The views of a scene show one set of named points, each view turned or mirrored, and shifted as a whole, with a little noise and some points left out.

Scene 1
View 1
Q993: [  4 -12   4 -16   2   6  11   0  -8  -4   8 -12   0  -3  -6   9  -8  -5
  -2   3   3   0  -6   3  17   5]
Q537: [  3  10   4  -5  11   5   6   1 -13 -14  12  -4  15   0   1  30 -12  -3
  -3  -2  22  12 -12   7  11  19]
Q23: [ -2 -12   7 -14   8  12  12   4 -12  -6   9 -12  11  -3  -4  15  -8   1
  -1  -5  16   4  -1   5  15  12]
Q865: [  1  -7  10 -14   8   2   9  -4  -7   1   7 -14  13  -8  -4  17  -1  -5
   3   2  10  -4  -3  11   8  22]
Q787: [  0 -19   4 -17   1  14  13   5 -12  -7   9 -14   2  -1  -6   7 -10   0
  -2  -2   8   2   0   2  20   0]
Q690: [  3  -8   7 -13   6   5  10  -2  -8  -2   8 -12  10  -6  -5  16  -4  -3
   1   1  10  -2  -4   7  13  16]
Q645: [ -1 -13  10 -16   8   8  12   0  -9   0   8 -17  13  -7  -6  14  -2   0
   2  -1  12  -4   0  11  11  17]
Q196: [  8  -8  -3 -14  -6   3   5   0  -6  -9   6  -4 -13  -3  -6   8 -14 -12
  -6   6  -6   4 -14  -2  22  -6]
Q87: [ -7 -16  13 -16  14  14  18   4 -14  -1  10 -20  25  -5  -4  17  -1   8
   5  -8  25   0   8  11  10  23]
Q226: [ -3   0  11 -10  15   7  11   2 -13  -6  11 -12  24  -4   0  26  -5   2
   3  -4  26   4  -2  12   9  27]
Q408: [  7 -11   2 -16  -4   1   6  -3  -4  -1   6 -10  -7  -8  -9   7  -6 -11
  -2   7  -6  -4 -10   3  17   3]
Q175: [  1  -6  13 -15  11   0  10  -5  -5   6   7 -18  20 -13  -5  20   5  -4
   6   2  11  -9  -1  16   5  31]
Q355: [  0   6   9  -9  14   3   7  -1 -10  -5  11 -11  21  -6  -1  28  -4  -2
   2  -1  21   3  -7  12   6  29]
Q962: [ -7 -26  13 -20  11  15  18   3 -12   3   7 -24  20  -7  -8   8   2   7
   5  -6  18  -6  11  10  12  19]
View 2
Q196: [-20  14   3  -7  -6  -2  -7   8  20 -13  15  17   7   6  -2  -1   1  -4
  -7   6  -4   9 -17   1  11   2]
Q645: [ -4   6  -3  13 -12   2 -11   2  -4   0   3   8  19  -4 -25   4  17   0
   1   7  -3   1   2  -2  -5   3]
Q690: [ -3   7   0   9 -12   3 -13   3   2  -4   3  11  13  -3 -18   5  16   2
  -2   5  -6   2  -2  -2  -1   4]
Q408: [-17   7  10   2  -7   0  -2  10   9 -11  13  16  12   1  -5  -1   8  -3
  -5   7  -4   9 -11   2   6   6]
Q537: [  8  12 -14  10 -17   1 -26  -1   9  -3  -1   9   1   0 -22  10  20   6
  -2  -1 -11  -3  -4 -11   2  -2]
Q962: [-10   8  -8  15 -14   0  -8  -2 -11   6   5   2  32  -8 -37   6  16   1
   7  11   1  -2  10  -1 -10   1]
Q23: [ -6  12 -10   8 -14  -1 -15   0   4  -2   5   8  14  -2 -25   6  13   2
   0   5  -4   0  -1  -5  -2  -1]
Q175: [  7   1   5  20 -12   6 -15   3  -7  -1  -4  11  13  -7 -22   7  25   2
  -1   4  -9   0   3  -3  -4   7]
Q865: [  3   3   1  16 -13   3 -16   3  -5   0  -1   9  14  -5 -22   6  21   3
   0   4  -8  -1   2  -3  -4   5]
Q87: [  0   9 -13  16 -17   0 -16  -4  -8   6   0   2  24  -7 -38   9  20   4
   5   6  -3  -5  10  -6  -9  -1]
View 3
Q87: [  6   1  -4  18   5   4   9  20   5 -23  -6  -2   5   1  -1  10 -21 -16
  13  -6  -4   2  -9  21  -4  -6]
Q355: [  3  11  -7   4   2  -4  27  18   2 -21  -8 -13   2  -4  13   5 -13  -6
   9  -1  -2  16  -5  19  10  -7]
Q196: [ 11  12  -6 -19 -20 -13  -1  14  12  -6   3   6 -10 -13  17 -19  11   7
   8   2   0 -15   2  13  12  -4]
Q962: [  7  -3  -1  19   0   4  -7  20   8 -23  -1   8   6   4  -9   5 -18 -20
  17 -12  -5  -8 -10  18  -8   0]
Q993: [  8   8  -4  -5 -12  -8   1  17   8 -13   1   4  -3  -7   9  -9   0  -4
  11  -3  -1  -8  -2  15   6  -3]
Q175: [  0  11  -3   5  -7  -6  10  19  -4 -25  -3  -7  12   3   2   0 -10 -14
  17  -8  -4  20  -8  16   9   5]
Q226: [  5   8  -7   9   6  -1  25  18   4 -22  -9 -10   2  -3  10   9 -17  -8
   9  -2  -3  12  -6  20   4  -8]
Q23: [  9   6  -5   4  -2  -3  10  17  10 -16  -3   0  -3  -6   8   1 -10  -7
   9  -2  -3  -5  -4  19   1  -6]
Q408: [  7  12  -4 -14 -20 -12  -3  16   6 -12   3   7  -3  -6   9 -17   8  -1
  13  -4  -1  -6  -1  11  10   3]
Q645: [  6   6  -4   6  -5  -3   5  19   4 -21  -3   1   3  -1   3   0  -9 -11
  13  -6  -3   2  -6  17   3  -1]
Q865: [  3   9  -5   5  -4  -4  13  18   1 -22  -5  -6   6  -2   6   1 -11 -11
  13  -5  -3  13  -6  17   6   0]
Q537: [  7   9  -8   1   3  -3  27  16   7 -16  -9 -11  -5 -10  17   4 -11  -2
   5   3  -2   6  -4  20   7 -12]
Q787: [ 12   4  -5  -1  -7  -4  -2  17  13 -12   2   8  -6  -7   5  -6  -3  -4
   9  -3  -1 -17  -4  16  -1  -5]
View 4
Q690: [  4  10   2  -6  -1   7   5  11   2 -12  12   7 -15  -5   8   9   2   6
 -11  11   7   0   7  -7  -3  -7]
Q787: [  9  22  12  -8 -11  -6  13   5   5 -18  22  -4 -15   1  -5  13   3  10
 -20   9   4   0  12  -7   5  -1]
Q645: [ -1  14   9  -8  -5   6   1  13   1 -17  13  12 -17  -4  14   9   3   4
  -7  14   6  -1   6  -6   0  -3]
Q87: [-11  16  12  -8 -10   9 -13  22   0 -25  13  14 -18   2  20  13   4   6
  -1  12  12  -3  10  -2   0  -4]
Q993: [  9  14   6  -7  -5   0  14   5   4 -13  19   3 -15  -5   0  10   4   6
 -17  11   2   1   8  -8   2  -4]
Q175: [ -1   4   2  -7   4  16  -2  16  -1 -10   6  18 -16  -9  22   6   1  -1
   0  14   6  -1   1  -8  -6  -7]
Q408: [ 18  10   4  -8   1   0  23  -1   4  -8  17   3 -14  -9  -3   6   2   3
 -19  11  -2   0   3 -11   0  -2]
Q355: [ -5   4  -6  -1   1  16 -10  21  -1  -7   2   7 -14  -1  13  11   3   9
  -8   9  15   0  16  -5  -6 -12]
Q962: [ -8  20  20 -13 -11   4  -5  18   2 -29  17  18 -19  -2  20  11   3   1
   1  15   7  -5   4  -4   2   0]
Q865: [ -1   6   3  -6   1  12  -2  16   0 -12   7  13 -15  -4  16   9   3   4
  -5  12   7  -1   6  -7  -5  -8]
Q226: [ -9   8  -1  -2  -4  13 -14  23   0 -13   6   7 -16   2  16  13   5  11
  -7  10  14   0  15  -4  -4 -11]
Q196: [ 20  13   2  -5  -3  -3  27  -3   7  -7  20  -8 -12  -6 -14  10   2  10
 -28   7  -1   3  10 -11   4  -3]

Which points are out of place in each view (at most two, in the order of its rows)? Write - if all are in place.
view 1 | Q537, Q865
view 2 | Q175
view 3 | Q962
view 4 | Q787

Scene 2
View 1
Q837: [ 19  19  -6  13  14 -31  22  24   2  12  -6  -2  21  -8 -26 -10   1  -4
   8  35  -3   9  45   3  -8  -4]
Q236: [  9  -2  -1  11  17 -10  10  13  -6  16 -10 -12  12  -6 -10  -2  -8 -10
   4  13  -9  10  21  -1  -2   1]
Q491: [  0  -9  -3  -2  -7   3   0   1  -7   7  -3  -8  -4  16  16   5 -15   5
 -14   0  -6  12 -18   3   6  14]
Q762: [  6  -2  -5  -3  -4   0   2  14  -3  -2  -1  -4   0   8  15  12 -10   8
   0  -5  -6   1  -3   0   1   3]
Q188: [ 8  1 -3  2  4 -6  5 15 -2  2 -3 -5  6  2  5  6 -7  1  3  3 -7  2  8  1
 -1  2]
Q655: [  3  -1  -5  -2 -10  -5   7   3  -4   7  -2  -4  -3  19   8   1 -11  10
 -17  12  -4  15 -12   6   5  15]
Q692: [  5  -5  -2   4   5  -7   6   5  -6  13  -7 -10   3   7   1  -2 -12  -3
  -8  10  -8  13   2   2   3  10]
Q725: [ 5 -4 -4  0  0 -1  4  9 -5  4 -3 -7  1  7  9  6 -9  3 -4  1 -6  6 -2  1
  2  8]
Q127: [  5  -1  -5  -2  -5  -1   4  12  -3   0  -1  -2   0  11  12   6 -10   8
  -6   0  -6   5  -6   2   2   7]
Q109: [ -1 -13  -3  -4  -6   8  -2   0  -9   6  -3  -8  -6  17  19   8 -15   5
 -15  -5  -7  10 -22   2   8  14]
Q385: [  4  -1  -5  -4  -9  -1   3   9  -2  -1   0  -2  -4  15  15   8 -10  12
  -9   0  -5   6 -13   3   4  10]
Q551: [  7   5  -7 -10 -16   3   0  21   4 -17   7   4  -5  13  28  21  -6  21
   2 -14  -4  -9 -13   1   1   2]
View 2
Q109: [  3  -4  21  13  -4 -18 -19  -1   0   1  13 -20  10  -3  -3  -2  -3  -1
  12  -1  17 -15  13   7  21  16]
Q127: [  5 -11  10  13 -10  -9 -13   0  -2  -2   8 -12   4  -6  -1  -3   2  -6
   6   0   6 -13   1   2  11  -1]
Q236: [-19  -1  -4  19 -12   6   1   4   3   3  -6  -8  12  13  -4   9   9 -10
   3   3 -14 -28   3 -10  10 -24]
Q385: [  8 -14  13  11  -8 -13 -14  -1  -2  -2  11 -13   4  -8  -2  -5   0  -3
   9  -1  12 -12   2   5  12   5]
Q551: [ 26 -17  15  18 -14  -9 -13  -3 -10  -1  10 -15 -10 -20  10 -11  -2 -11
   0   0  17   7  -6   6  10   5]
Q725: [ -1  -7   8  15  -9  -8  -9   1  -2   0   6 -14   6  -2  -2   0   4  -6
   7   1   4 -15   2   0  13  -1]
Q655: [  0 -14  11   3  -6 -19 -16   0   0  -5  12  -9   9  -2 -11  -4   2   0
  16  -1   7 -24   3   4  12   2]
Q762: [  1  -6   9  21 -12  -4  -8   0  -1   2   4 -16   5  -2   2   0   2  -7
   3   2   5 -10   3   1  13  -4]
Q837: [-20 -19 -22   8 -18  11   8   7   2  -3 -10   9   3  13 -10   5  17 -14
   2   5 -30 -36 -17 -18  -5 -51]
Q692: [-11  -5   7  11  -8  -9  -9   3   2  -1   5 -10  14   8  -8   4   5  -4
  11   1  -3 -27   7  -2  13  -8]
View 3
Q188: [ -1  -5  -5   1 -13  11   0 -13   4 -10  11 -20  11   8  14   8 -17  -3
   0 -16  -2  -7   6  12   0  -6]
Q692: [ 10  -1   3  -2 -12  14 -11 -12  -1  -4   4 -19  14   7   8  12 -10  -1
   8  -5  -1 -14   7   7   4  -7]
Q655: [  5   6   9  -2 -15  11 -15   3   2   9   4 -14  14   3  13  21  -3   0
   4 -11  -4  -8  12   4  15 -11]
Q385: [ -7   3   8   2 -11  10  -6   7   3   6  11 -10  11   5  17  18  -8  -2
  -4 -17  -4  -3   9   6  10  -9]
Q725: [ -2  -1   3   3 -10  13  -6  -3   1  -4  10 -15  10   8  13  12 -12  -3
   1 -14  -3  -7   8   8   4  -7]
Q109: [ -2   3  17   5  -5  15 -13  11  -3   3   8 -11  11   6   9  17  -7  -3
   3  -7  -5  -9   7   1   6  -6]
Q762: [ -5  -4   2   4  -9  13  -1  -2   2  -7  13 -15   9   9  14  10 -17  -3
  -3 -16  -3  -5   6   9   0  -6]
Q127: [ -4   1   5   3 -11  11  -4   1   4   1  11 -12  10   8  16  15 -11  -2
  -2 -17  -3  -3   9   8   7 -10]
Q491: [ -3   5  23   4  -4  15 -16  14  -6   7   7  -9  11   5   9  20  -4  -4
   3  -5  -5 -10   9  -2   7  -6]
Q236: [ 15  -8 -13  -4 -14  14  -4 -33   1 -19   5 -28  16   9   8   2 -21  -1
  11  -7   1 -17   6  13  -5  -6]
View 4
Q655: [  8   4   0  -3  -9   3   3   5   7  12  -5   2  -5   2   6   4   6 -14
  -4  -6  -6  17  -2  -8   9  -9]
Q236: [  2  -1  -3  -5  10 -12  -6  -3   7 -11  -5  18  -3   1  18 -13   0   1
  -9  23  10  -2  -4  11  23   2]
Q385: [  8   0  -7  -1  -8  -2   1   1   4  11  -4   0  -5   0   0   7   2 -14
  -3  -3 -10  17  -4 -10  -5  -8]
Q491: [  9   3  -2   7 -11  -4   3   2  -6   8  -7   1  -6   8  -3  10   3  -8
   0  -9 -10  16  -5  -2  -4  -5]
Q551: [  8  -7 -22  -6  -4  -4  -2  -9  11  18   4  -3  -6 -11  -8   8  -1 -24
  -4   5 -13  24  -4 -26 -28 -12]
Q837: [ -2   0  -1 -26  16  -5  -8   2  31  -6  -5  21   0 -11  36 -30   3  -5
 -18  36  21  -3   3   1  47  -6]
Q127: [  7  -1  -8  -2  -4  -3   0  -2   5   8  -3   3  -5  -2   2   4   2 -14
  -4   3  -6  14  -5  -9  -3  -6]
Q188: [  4  -4 -10  -4   5  -8  -4  -6   8   1  -3  10  -5  -4   9  -4   0  -9
  -7  16   2   8  -4  -3   3  -3]
Q109: [ 10   2  -4   9 -12  -4   3   0 -10   7  -6   0  -6   9  -7  14   2  -9
   1 -10 -12  16  -6  -2 -10  -4]
Q725: [ 6  0 -8  0 -2 -6 -1 -3  3  4 -5  5 -5  1  4  2  1 -9 -4  6 -4 11 -5 -3
  0 -3]

Which points are out of place in each view (at most two, in the order of its rows)? Write - if all are in place.
view 1 | Q762
view 2 | -
view 3 | Q109, Q491
view 4 | Q655

Scene 3
View 1
Q465: [ -4  14   1  12  -3   8  19  -1  -3 -10  -5 -12   1   2  26   6  -5   9
  -9  -2  -2  18  -8 -10   0  16]
Q867: [-10   8  -3   9  -5   5   2  -4  -8  -3  -9 -10   1   5  27   9 -12  -2
  -7  -6   1  11 -11  -3   7  10]
Q438: [ -9   2   5  14 -11   3   3  -7  -4  -4  -3 -12  -7   2  32   5 -12   0
  -9  -8  -2  13 -10  -2  -3   3]
Q510: [-15   1  -5   4  -3   3  -1  -6  -6   1 -14  -7   0   6  26  14 -16  -9
  -1  -9  -3   8  -9  -3   4   8]
Q489: [ -7  13  -5   6   2   9  16   0  -4  -8 -11  -9   5   6  23  11  -8   4
  -5  -4  -4  14  -7 -10   3  19]
Q961: [-14  -1  -3   7  -8   1  -6  -8  -7   1 -12  -9  -4   5  30  11 -18  -9
  -4 -10   0   8 -12   0   3   2]
Q272: [ -4   6   5  19 -17   1  -1  -6  -8  -5  -1 -13  -6   2  36  -1 -13   2
 -14  -6   7  13 -13   3   2   1]
Q775: [ 10  27   2  23  -8   9  25   1  -5 -17   2 -18   5   3  30  -5   2  23
 -20   3   6  23 -11  -9   7  21]
Q733: [ -4   4  11  20 -19   0   3  -6  -5  -6   3 -14 -11   0  37  -1 -12   4
 -15  -8   4  16 -12   1  -7  -2]
Q312: [-16   0  -8   3  -5   2 -10  -8  -9   4 -16  -6   0   8  26  14 -19 -13
   0 -11   0   4 -12   0   8   6]
Q65: [-14   8 -16  -4  12   8  11  -2  -6  -1 -23  -5  11  10  16  21 -13  -7
   6  -6  -8   8  -7 -12  11  23]
Q520: [ -8   3   6  14 -13   2   5  -6  -4  -5  -1 -11  -8   0  35   5 -12   2
 -11  -7  -1  15 -11  -2  -5   2]
Q924: [ -6   2  10  16 -17   1   6  -6  -4  -6   2 -13 -11  -1  36   1 -12   4
 -11  -8   1  16 -10   0  -9  -2]
Q458: [-13   4 -11   5  -6   2 -13  -8 -11   4 -16  -8   5  10  26  11 -18 -12
  -4  -9   3   5 -15   3  16   7]
Q463: [-16  -7   9   9  -9   3   6  -7  -1  -2  -4  -7 -14  -2  33  14 -17  -4
  -2 -11 -11  14  -6  -4 -17  -3]
View 2
Q520: [ -2   2   8  11   9 -10 -10   2  -7  -2   1   2   6   4 -10   3  -1 -16
   2   0   5 -16  -4  14  -4   9]
Q867: [  4   4  11   4   8  -7  -8   6   0   0   1   2  17   0  -3  -4   5 -14
   4  -8   4  -8   1  10   4  15]
Q465: [ -2  -3  10  13  11  -9  -6  -2  -7  -2   5   2  18   0  -4  -5   2 -15
   8  -6   4  -5   0  10   5   9]
Q312: [  8  10  10 -11   1   0  -5  12   8   2 -10   3  11   3  -3  -7  10 -15
  -3  -7  -1 -10   3  11   1  22]
Q438: [ -1   2   8   7   7  -9  -9   3  -7  -2   0   2   6   4  -8   1   1 -14
   0  -3   4 -14  -3  13  -4  11]
Q961: [  3   8   8  -4   1  -3  -7   8   4   0  -7   3   8   4  -7  -4   6 -15
  -3  -5   0 -14   0  13  -3  18]
Q65: [  4  -1  12  -4   1   3   4   0   2   1   2  -2  26  -4   6 -26  11 -11
   4 -14  -1   8  10   6  15  22]
Q733: [ -3   4   8  14  12 -14 -16   5 -10  -4   0   3   4   5 -12  11  -3 -16
   1   0   7 -21  -6  15  -7   5]
Q272: [  3   7   9   9  13 -13 -17   9  -3  -1  -2   6  10   5  -9  10   0 -17
   4  -3   6 -19  -6  14  -4   8]
Q463: [ -6   0   6   7   1  -4  -1  -4  -9  -3   1  -4   0   5  -8  -5   0 -14
  -7   0   2 -12   0  13  -6  13]
Q775: [  1  -7  11  30  28 -22 -18  -2 -15  -4  19   5  31  -2  -4   5  -2 -17
  25  -8  12  -3  -5   9  14  -1]
Q510: [  4   5  10  -4   1   0  -3   5   3   1  -3   1  11   1  -4 -10   6 -14
  -3  -6   0  -8   2  10   1  19]
Q924: [ -3   0   6  14   9 -14 -13   0 -11  -4   2   2   3   4 -12   9  -3 -16
   0   1   5 -20  -6  15  -8   7]
View 3
Q65: [ 18   3   4  -4 -10 -15  -9  29   4  -4   8  -7   5  -8 -12 -11 -12  23
   4  22  11  -1 -12  -9  -6   1]
Q733: [ 12   7   7   1 -13   8   4  -7  12 -24  -1 -20 -12  -6   7   4   0  21
 -11 -16  -5  23 -11   1 -16  -5]
Q924: [ 13   8   8  -2 -12   6   1  -5  11 -22   0 -16 -10  -8   5   4  -4  25
 -12 -13  -4  22 -12   3 -17  -5]
Q961: [ 12   7  -6   2 -20   0   2   2  11 -17  10 -19  -4  -2  -2  -7  -7  26
   1   8   4  13 -10   5 -10  -2]
Q465: [ 17   1  19  -4  -4  -4  -7  14   4 -15  -4  -8  -6 -13   2   1  -6  18
 -11  -6   0  10 -13 -11 -13  -2]
Q438: [ 13   7   5  -1 -14   3  -1   2  11 -18   2 -15  -8  -6   2  -1  -5  25
  -7  -6   0  17 -13   3 -14  -3]
Q272: [ 14   5   8   0 -12   3   2  -1   8 -21  -1 -19  -9  -7   5   1  -1  18
  -7 -10  -3  16  -9  -4 -14  -3]
Q458: [ 14   5 -10   5 -21  -4   5   6   9 -15  12 -24  -4  -2  -6 -12  -3  18
   8  16   6   5  -8  -2  -6  -2]
Q867: [ 15   4   4   1 -12  -4   1  10   7 -15   4 -17  -5  -7  -1  -5  -4  19
  -1   4   4  10 -10  -6 -10  -2]
Q775: [ 20  -2  30  -3   1  -3  -2  13  -2 -18 -15 -14 -13 -20   9   5   3   1
 -16 -19  -4   8 -11 -27 -13  -3]
Q489: [ 17   2  14  -4  -6  -8  -8  20   4 -10   0  -9  -3 -12  -3  -2  -7  18
  -7   4   3   6 -13 -11 -10   0]
Q520: [ 11   7   7   0 -14   7   2  -5  12 -22   1 -18 -10  -6   6   3  -3  24
 -10 -14  -3  23 -12   2 -16  -4]
Q463: [ 11   9   5  -4 -13   2  -5   5  14 -18   5  -9  -5  -5  -2   1 -10  35
  -9  -2   2  21 -14   9 -16  -2]
Q510: [ 12   7  -3   0 -15  -4  -2   9   9 -14   9 -16  -2  -3  -5  -8  -8  27
   0  12   6  10 -11   3 -10  -1]
View 4
Q733: [-10  32   5 -12  -4 -15  -5   3  10   1  -4  -2   9   1  -4 -12  -3   0
  -1  23   7  -9   6   5  14  -9]
Q489: [ -9  16   0  -1  11   9   4   9   3   3  -4 -19   2  -9 -24  -1  -6  -1
  -7  10   4  -4 -10  10  11 -18]
Q465: [-15  25  -1  -2   3   4   3  11   7   2  -5 -19   2  -9 -20  -1  -9   0
  -9  16   3  -6  -6   9  14 -20]
Q458: [  8   5   3  -6  22  -3  -2  -4  -2  -1  -3   3   3  -8 -20 -10   5   1
  13   5   7  -2  -6  11   9  -3]
Q312: [ 10   6   7  -7  18  -2   0  -3  -4  -1  -4  -1   5  -2 -18 -12   6   0
   9   4   9  -4  -8  11   6  -1]
Q65: [  4   1   1   1  23  17   9   8  -6   1  -4 -21   0 -10 -31  -1   0  -1
  -2  -2   6  -2 -19  14   6 -12]
Q961: [  6  13   7 -10  13  -5  -2  -1  -1  -2  -2  -1   6   1 -15 -13   5   1
   6   8   9  -6  -4  10   8  -1]
Q510: [  6  10   5  -8  15   2   1   1  -3   1  -3  -8   6   0 -18 -10   3  -1
   3   6   9  -4  -7  10   7  -4]
Q520: [ -4  26   5 -10   1  -7  -2   4   7   1  -2  -8   8   1  -9 -10  -2  -1
  -2  19   9  -8   2   5  12  -9]
Q867: [ -2  16   1  -6  11   0   0   3   3   0  -4  -7   3  -7 -19  -7  -1   0
   2  11   5  -4  -4  10  11 -10]
Q775: [-29  32  -8  -1  -1   0   1  13  17   1  -7 -14   0 -24 -21   4 -19   0
  -8  26  -4  -3   1   6  21 -34]
Q924: [-11  32   3 -10  -4  -8  -3   5  10   1  -4  -7   7  -1 -10  -8  -5   0
  -3  22   5  -8   3   6  14 -13]
Q463: [  1  24  10  -9   2  -2   2   5   0   1  -3 -16   9  13  -9 -11   1  -1
  -7  13  11 -10  -4   6   7  -3]
View 5
Q438: [ -8 -10   8 -12 -11  -7  -4   1  -6 -13  -3  -3  -3  10   9  12   3  14
  -2   4   2  -2  13   2  -3  -5]
Q312: [-11  -1   6   2 -12 -10  -3   9  -9  -2   0   0 -13   7  10  13   0  14
 -14  -4   0  -5   5  -9  -4   1]
Q458: [-14   5   8   3  -7  -9  -1   4 -11   1   4  -6 -15   9   7   1  -4  10
 -15 -10   0  -3   1  -6  -2   2]
Q489: [ -6  -1  10 -11   0  -1  14  -7  -4 -13   1 -10   3   8  -5   0  -2   1
  -6   2  -2   2  11  10   3  -9]
Q465: [ -6  -5  11 -17   0  -1   8 -10  -4 -17   0 -12   7  10  -3   2   0   3
   1   7   2   3  15  15   0 -11]
Q65: [ -6  10   5   5   0  -1  25   0  -8  -5   3  -3  -2   3 -11  -2  -5  -5
 -20  -9  -6   2   3   6   6  -8]
Q272: [-10  -9  11 -18  -9 -10 -14  -3  -6 -12   0 -11  -7  14  15   7   1  17
   4   6   6  -3  13   2  -6  -1]
Q961: [-10  -3   6  -1 -12  -8  -2   6  -7  -5  -1  -1 -11   7   9  11   0  13
 -10  -3   0  -4   7  -5  -3  -1]
Q733: [ -8 -15  10 -20 -11  -9 -14  -3  -4 -16  -3  -9  -2  12  15  14   4  19
   7  10   5  -2  16   5  -8  -3]
Q775: [ -7  -7  18 -33   8  -4   2 -23  -6 -21   6 -25   9  19  -1 -11  -2   1
  14  12   6   7  17  25  -3  -9]
Q463: [ -4 -12   4  -8 -13  -4   3   6  -3 -14  -6   2   0   5   6  21   6  13
  -6   6   0  -2  15   2  -4  -9]
Q924: [ -8 -15   9 -19 -12  -7  -8  -1  -3 -18  -5  -6   0  12  13  16   5  17
   4  10   3  -1  17   4  -7  -5]
Q867: [ -9  -1   9  -9  -5  -7   2  -2  -8 -10   2  -9  -5  10   4   3  -2   8
  -7  -1   1  -1   8   3  -1  -3]
View 6
Q489: [  3   8 -22  14  -6 -10  -3   6  16   1  -6  -7  -9 -21  14  -2  -9 -14
  22  -7  -3   7 -10   1   5   2]
Q510: [ -1   8 -17  10 -10  -2   8   8   7  -2  -4   1   2 -15  10  -4   1   2
   7  -7  -4   5  -3   7   2  -5]
Q924: [  6  13 -17  10 -24  -5   0   5  21   0   5  -6 -12  13   7  -9  -6  -2
   7   0 -11   6  -3   2  12  -8]
Q312: [ -4   6 -16   8 -13   0  12   8   1  -1  -8   6   3 -18   9  -4   3  10
   4  -9  -4   6  -2   7   0 -10]
Q458: [ -6   4 -17   6 -13  -3  10   5  -2   2 -13   7   0 -20  11  -5  -2  12
   8  -6  -7   5  -6   5  -3 -16]
Q272: [  2   9 -17   7 -24  -7   0   3  16   3  -2  -2 -13   8   7 -10  -8   4
   9   3 -14   6  -7   0   7 -17]
Q775: [  6   8 -25  12 -16 -20 -17   1  28   8  -8 -15 -27  -4  14 -10 -26 -19
  36   5 -12  11 -21 -10   9  -8]
Q465: [  6  10 -22  13 -10 -10  -6   6  22   2  -3 -10 -13 -10  14  -5 -13 -17
  23  -3  -6   7 -10  -1   7   0]
Q961: [ -2   8 -16   9 -17  -1  10   7   6  -1  -3   4   1  -8   9  -6   1   7
   4  -7  -7   5  -2   7   3 -10]
Q463: [  6  12 -15  13 -17   0   6   8  18  -6   7  -4  -4   2   8  -6   3  -7
   6  -5  -6   3   2   8  10   1]
Q520: [  4  11 -18  10 -21  -5   1   6  18  -2   3  -6  -9   6   8  -8  -4  -3
  10  -1 -10   6  -4   4   9  -7]
Q867: [  0   7 -19  10 -14  -6   3   6  11   1  -7  -1  -5 -13  12  -6  -5  -1
  14  -4  -6   6  -8   2   3  -9]
Q438: [  1   9 -17   9 -17  -4   5   6  12  -1  -2  -1  -6  -3   7  -6  -5   3
   9  -3  -8   4  -4   3   6 -10]

Which points are out of place in each view (at most two, in the order of its rows)? Write - if all are in place.
view 1 | Q463
view 2 | Q465
view 3 | Q272, Q520
view 4 | Q924
view 5 | Q312
view 6 | Q438
